Each row is a point on a tangle of strands that fork and nearly touch. The rows are in no order.
Points whose rows are less than 76.4 apart are linked; no others are. Some points are linked to none.
pak: [-24 -31  11  11 -22 -16 -17  30  12 -14  -5  55 -33   7  28  -9 -39 -32
 -14  24 -32]
medo: [-15  23  26   7  23  13  35  -9 -19  17 -31  14  16 -19   4 -12  35   0
   8  14  -3]
virel: [ -2  10  16 -19 -18   8  19  12  34   5 -11 -25 -11  -5 -37 -62   7 -34
  15   4  18]
Fetem: [ -4  18 -21 -15  -8   5  -7   5 -26   7 -17 -24  10 -17   9 -18  25 -28
  19  -7 -29]
zove: [  4   2   6  -6  -5  -5   1  23  15  22  20 -15  -8  10 -37 -50   9  -5
  -1  15  20]
Neseg: [  8   4   7 -13 -11   7  42  11   9 -28  18   9 -13   6  21 -21 -10  14
   9 -32 -29]
penol: [ 15   8 -39  12 -55 -25 -39  12 -10   2  -3  11 -21  14  -1  10 -11 -14
  -7  27  -1]
Renef: [  2 -16  -1   2  -1   9   2  24   4 -21  10  14 -41  13  27 -24 -22   0
   3 -13 -39]
Tuv: [ 28  14 -16  22  -6   8  14  19 -19   5  21 -12 -22  42  14  48  34 -35
  14  38  -2]
duz: [-45   9  24  -1 -36 -12 -14  39  -5 -20 -25   8 -19   6  14  -9 -31 -51
   1  -1 -45]
sudat: [ 23 -14  54  -3  24  28  23 -31  31  -7  24 -19   0 -20  21 -21  -2  18
  38 -29  16]
muba: [ 17 -16 -20   1  13  -3  20  20  21   3  24 -11 -14  21   4  18  -7 -33
  29  33   4]
safa: [-31  32   7 -32  18  10 -10   3 -19   0  -1 -34  -7 -14  -8 -29  24 -34
  21  -4  -2]
terom: [ 26  38   1   7   1  -4 -13  12 -47   8  33 -35  -1  15  12  -2   8  18
  43 -19 -20]
kun: [ 25 -14 -21  16 -35   3  31  -7 -14 -10 -13  16   8  -1  18 -18  14  16
   4  -3 -17]
nez: [-17   1   4 -11  10  -3  32 -13  26 -36  39  13  20 -10 -35  -7 -33  17
  -7 -20  -5]
dak: [  5   4  -5   5  22  21   4   0 -10 -31  13  41  -5 -11  12  14 -30  44
 -34 -17 -10]
nazus: [-10   8 -18 -11  15 -33   3  -9  21  -2  -9  14  21  10 -26  50 -22  23
   1  -2  19]
mel: [-35  12  21  12  41  36   5 -24  19 -33  -7 -32   5  -6 -37  -5 -23   4
  -7  -1  31]
Lisi: [ 21 -16 -16  12 -11  -8  28 -30 -22   0   7  55  20  -2  13  -4   6  24
 -14 -12  -2]
vofal: [-36 -19   8 -27 -13 -30 -13  18  29  -6 -36  30   4 -14  17  -2 -21 -18
  -5  -2 -22]
Geta: [-27  35 -15 -28  27 -14  -7   6  -6  -6   4  34  20  -1  -6  46 -15  29
 -12  -1  -8]
gake: [-13 -26  10  -7  36  18 -21 -10  29   2 -34   5   4   4   3   5 -28  25
 -16  -9  30]
Fipe: [ 16  -4  25  -3   5   9  -2 -13 -23  31  -7 -23  34 -23  -4 -45  17  15
  16 -13  -2]
busi: [ 13 -20 -33   2 -10 -28  -6  12   7 -13  27  18 -19  14   5   9 -20   4
  -4  -7  -3]
pifiz: [-30   2 -16   1  27   2  -4   0   9 -37  13   6 -24   3  11  40 -21 -10
   1   7 -13]
zavu: [-26 -12 -15  -7  23   3 -30 -20  31 -15 -21 -26  17 -11 -18  21 -40   7
   2  -2  31]
Baf: [-14  18  38  24  18  35  10 -30  -2 -19 -13 -30   8 -21 -16 -24  -6  19
   7 -15  17]
gitu: [  3   5 -14 -26  -3 -20  22   5 -27  12   8  -7  29  18   4  44  19 -37
  29  -5 -32]
Dok: [ 22 -18  41   0  -4   2  21 -15   4  20   8 -15  23 -22  -3 -23  37  24
 -11 -22   8]
pavi: [-21 -11 -16   2  -2 -24 -10  19 -14  -6   2  37   3  24 -10  39 -22 -30
  10  23 -21]
kefut: [-37  15  26 -35 -10  -2   9  -1  32  -6 -21   1   4 -11 -34 -45   8 -19
  -5  -6  12]
lebi: [-19  10  14   9 -47   1 -23  40   4 -17 -30 -25 -23  36   3  15  -7 -55
  12   8 -34]
lin: [ 11  -7  38 -11  59  26   0 -17  22  -1  27 -16 -22  -9  37  -2   5  25
  22 -22  20]
zezu: [-29   6   4 -22 -13  -8   3  10  36 -16 -31  -4   1  15 -21  11 -18 -45
  30  11  10]
rul: [ 18 -32  33  10 -15  -3  28 -12  10  13  -6   6   4  -7 -19 -11  33  24
 -57 -13  24]
netop: [-50  32  12 -44  23   2 -26   9   4 -21  -4 -27 -34  -9   3  -8   0 -55
  14 -13  -9]
puno: [ 21  20   1  18  -7 -25  19 -11  -7  17  27  19  10  10 -35   7  26  13
  -5  22  33]
soke: [ 14 -24 -15 -34   4  -3 -46  -3  17  32 -26 -25   7   2  12 -10   4  18
  -2  -9  11]
vuzuz: [-59   2  10 -13 -28 -26 -29  20 -10 -16 -32  28   3 -30  22  -3 -13 -36
 -15   0 -48]
badat: [ 30  -4  11  -8  23  -7  -6  -2   7  37  33 -20  -9   2   8  -3  18  12
  17  13  25]
dupuf: [  3 -28 -31 -32 -28  -9  -3  -7  30 -16  -5 -14  21  -4  13   3 -29  -8
  21 -33 -23]
rese: [  5   9  21   1  58  21  -7  -1   7 -12  10 -13 -22  11  34  25 -27  31
  29 -13  16]
mati: [-24  15  -3 -33   0  -8  -1  15 -21  11 -16  -4   5  16   9  16  11 -42
  25 -13 -39]
Fem: [  5 -30 -43  12 -15 -27 -26 -21  -5   5  30  32   2  -4  -1   8  -9   8
 -41  -8   9]
mibug: [-38  19  21 -46  11  -6  27  10  34 -25  -2  18  -2   3 -30 -22 -29 -11
  20 -17  13]
kuvul: [ -3  39  14  -7  20  24 -14 -18   3  -9 -45 -41  -2  -3  10  11   4  29
  21 -36  19]
feliz: [  4  -4   4  -1   9 -29   7  -4  32  19 -11  22   1  15 -30  21   3  38
 -25   3  36]
nisos: [-22  38  23  14  11  30  21  -9 -19 -15 -41  -7   7 -14  -5 -30  13  11
  12 -12   0]
Leti: [ 21  -6 -17  38  -7  11 -26 -14 -50  25   7  -1  10  -4  -4 -29  14  12
 -21  13  11]
Ledor: [ -8  15 -23 -16 -40 -16 -10  25  17  -8 -23 -16  -2  25 -22  24 -22 -24
  24  15   1]
Dipar: [-12  -7  -8  24 -43 -27 -38  29  -5 -12 -16  28 -35  16  22   8 -36 -22
 -13  25 -19]
dukil: [ 19  -3  23 -16   2  14  44 -13  29 -21  14 -16  -5 -11  27 -10  11  15
  23 -46  -4]
rim: [  7  42 -24   6   2 -15 -29   2 -35   2   0 -38   2  10  -1  15  10  24
  11 -16 -10]
kabu: [ -4 -17   1   8  22   9  26 -34 -21   5  11  42  42 -28   1  -6   1  25
 -18  -5 -10]
vikad: [ 11  25   1  33   6   0   1 -21 -34   1 -16   6  -2   2   6  12  30  42
 -23  -8   8]
sofuz: [  3  38   0  14   1   6 -12 -13 -10  -7 -20 -38   2 -12   3   8  29  33
 -13 -19  11]
Gimim: [ 14 -11 -26   2 -17 -25  -8  26   8  15  39  13 -15  12 -17 -25  -6 -12
  -4  29   9]
bes: [-22  -7 -27  13  18  -3 -26   1  24 -25  -3 -10 -11  -1  -9  40 -46   0
   1  24   8]
kepu: [ 32 -37  17  50  -3  30  15 -23  -6  10  10 -15  20 -13 -23   0  19   3
 -36  34  43]
zib: [-21  -4  27   6  31   9  29 -19  21 -21  21  -2  26 -14 -51  -3 -27  21
 -15  -3  26]
bunen: [ 25  -5  -1  19 -22  18  55   9  -7 -14 -16  -2 -14  18  19  -1  14 -17
  24   3 -23]
Kis: [  9 -34 -21 -34 -23 -29 -34   6  46   8 -26  -4   6 -12   5   5 -10   3
   2 -18  -1]
razo: [ 30  17  11  10 -21 -25  58  -3 -13  18  26   8  19   5 -20  11  27   4
  29   6   7]
bor: [ 45  -8 -12  13  22  20 -19   0  -3  29  57 -21   3   3   3  -3   0   1
  14  42  25]
Lezog: [  2  -4  20  12  21   2  33 -34 -28  23   3  28  26 -32   9  -7  43   9
 -18  10   1]
dezom: [ -9 -34  -2  -8   0  -4  -9  27  -6  -9  19  55 -38  22  39   1 -33 -20
 -12  -2 -54]
kufi: [ 18 -12   7   9   0 -35  -2 -11  -2  30  20  36  12  23 -33   3  12  29
 -39  -2  43]
Mur: [-11  -4  21 -19  21  20  16 -22  17  -2 -31  13  26  -9  -2  -3 -13  23
  -1 -17  11]
gazag: [ 12   5 -39   7 -28   8 -38  32 -20  14  -5 -15 -29  22  22  -6   5 -25
   8  34 -14]
zoti: [-27   1   8 -23 -31 -16 -22  21  37   2 -58   9  -1  -5  -8 -10 -19 -24
   6   8  12]
vapas: [ 20 -14  -1  21   3  21  41   7 -13  -1  11  -7 -26  34  27  30  33 -46
  29  22 -29]
kelab: [ 13 -39   9  24 -23  26  12 -10  19  15   0 -26   8 -21 -33 -13  38 -11
 -54  34  30]
Nire: [  0  34 -32 -16 -22 -22 -22  15   2  -7   0 -38   2  18 -21  17  -9   7
  19  -6   2]
Dapa: [ 17  18  16  -2  21  11  -5  18 -26  15  13 -11 -16  16  27 -21  -7  25
  43 -17 -16]
Meb: [ 14  24   2   1 -19   2  36  -7 -18  15  12 -11  30 -14  -3   9  39 -24
  35  15   0]
gofe: [ 22 -26  18  32  16  12   2 -38 -23  28   7  -3  30 -22  -2   9  32  14
 -12  20  16]
losod: [-50  18   2  -6  20  -4 -15  22   6 -34  18  -6 -33 -13   1  15 -16 -47
  -2   8 -24]
nolez: [  0   7  -1  44   0   3  10 -15 -13  -1 -12  25  -8  -6 -19  -9  19  23
 -40  20  19]
Veni: [ 15  -9   0  11  25  22  -8 -13 -12 -13  12  16 -20 -20  39   1   8  42
 -36 -27 -11]
zam: [  8   4 -19  -8 -58  13 -28  39   3   5 -34 -28 -23  21  23  -4   2 -45
  17  18 -21]
Lega: [ 34  -3  12  25 -12  31 -29  -5 -40  44   5 -35  21  -5 -15 -38  12  21
  -4   3   8]
neku: [ 17 -34  -8   2 -18  10 -29  -3   6  21 -21 -32  21  -1  -7 -20   4  26
 -32 -16  18]
zuf: [ 39   4 -18  16 -14   3  23  -9 -24  28  41  -8  20  -8  22  18  39 -27
  25  30   3]
rarik: [ 16 -29   0  26  -3  14 -15 -15  -3   0 -16  -7  -7 -11  17 -16   9  44
 -47 -25   3]
notis: [ 11 -22 -35  25  -3  -8 -25 -32 -35  17  16  26  12 -11  -6  -4  21  -5
 -40   6  15]
gub: [ 32 -13 -42  -4 -30  -8  13  -2 -33  22  21  -8  26   6  22  28  26 -34
  20   7 -23]
gulo: [-21 -18 -13  -6   8  -5 -37   5   9  -4  -6  -2 -19 -17   6 -22 -16   2
 -19  -5  -8]
zanor: [-18  20  23 -39  15   4  29  -8  16  -1 -27  31  26  10 -31 -13 -33  20
   8 -17  20]
lefu: [-22  11 -10  -3  21   6   8  14  10 -43  24  40  -4  -3  -3  25 -51  15
 -19  -1 -23]
fabe: [ -5  16 -15 -18  27 -18  12  -4 -26 -12  32  29  22   0  13  51 -13  15
   0 -19 -28]
nebap: [ -8 -12   2  29 -10   3  -7  -8  17   3   0   3 -25 -14 -30 -10  28  -9
 -54  33  24]
Modet: [ 22  12   1  -3  30  -9 -16  18   3  28  -2 -14 -34  17  25  -2  10  15
  22   6  10]

A fork is a point with three links, a tip a point with one. Leave the first point through the second and follow the links. Name the first fork or tip that comes.
Dok / Fipe: pifiz
gazag / penol: rese
kefut / virel: rul
Neseg / Renef: rim
netop / safa: fabe

A fork is a point with three links. Follow the links from the first point to the second and name the forks in between, in order.
nez / vofal: Lezog > sofuz > rim
kun / kuvul: Lezog > sofuz
Dipar / Tuv: rim > sofuz > Lezog
busi / neku: pifiz
kelab / Tuv: Lezog
duz / Dapa: rim
gofe / bor: sofuz > rim
Nire / Lezog: rim > sofuz

Follow the links from the first point to the second, and from the first to the third. Name the last point that the two ways share.
Kis / gake / Geta: pifiz
safa / soke / Leti: pifiz
vuzuz / nebap / Modet: rim
Dapa / dezom / nez: rim
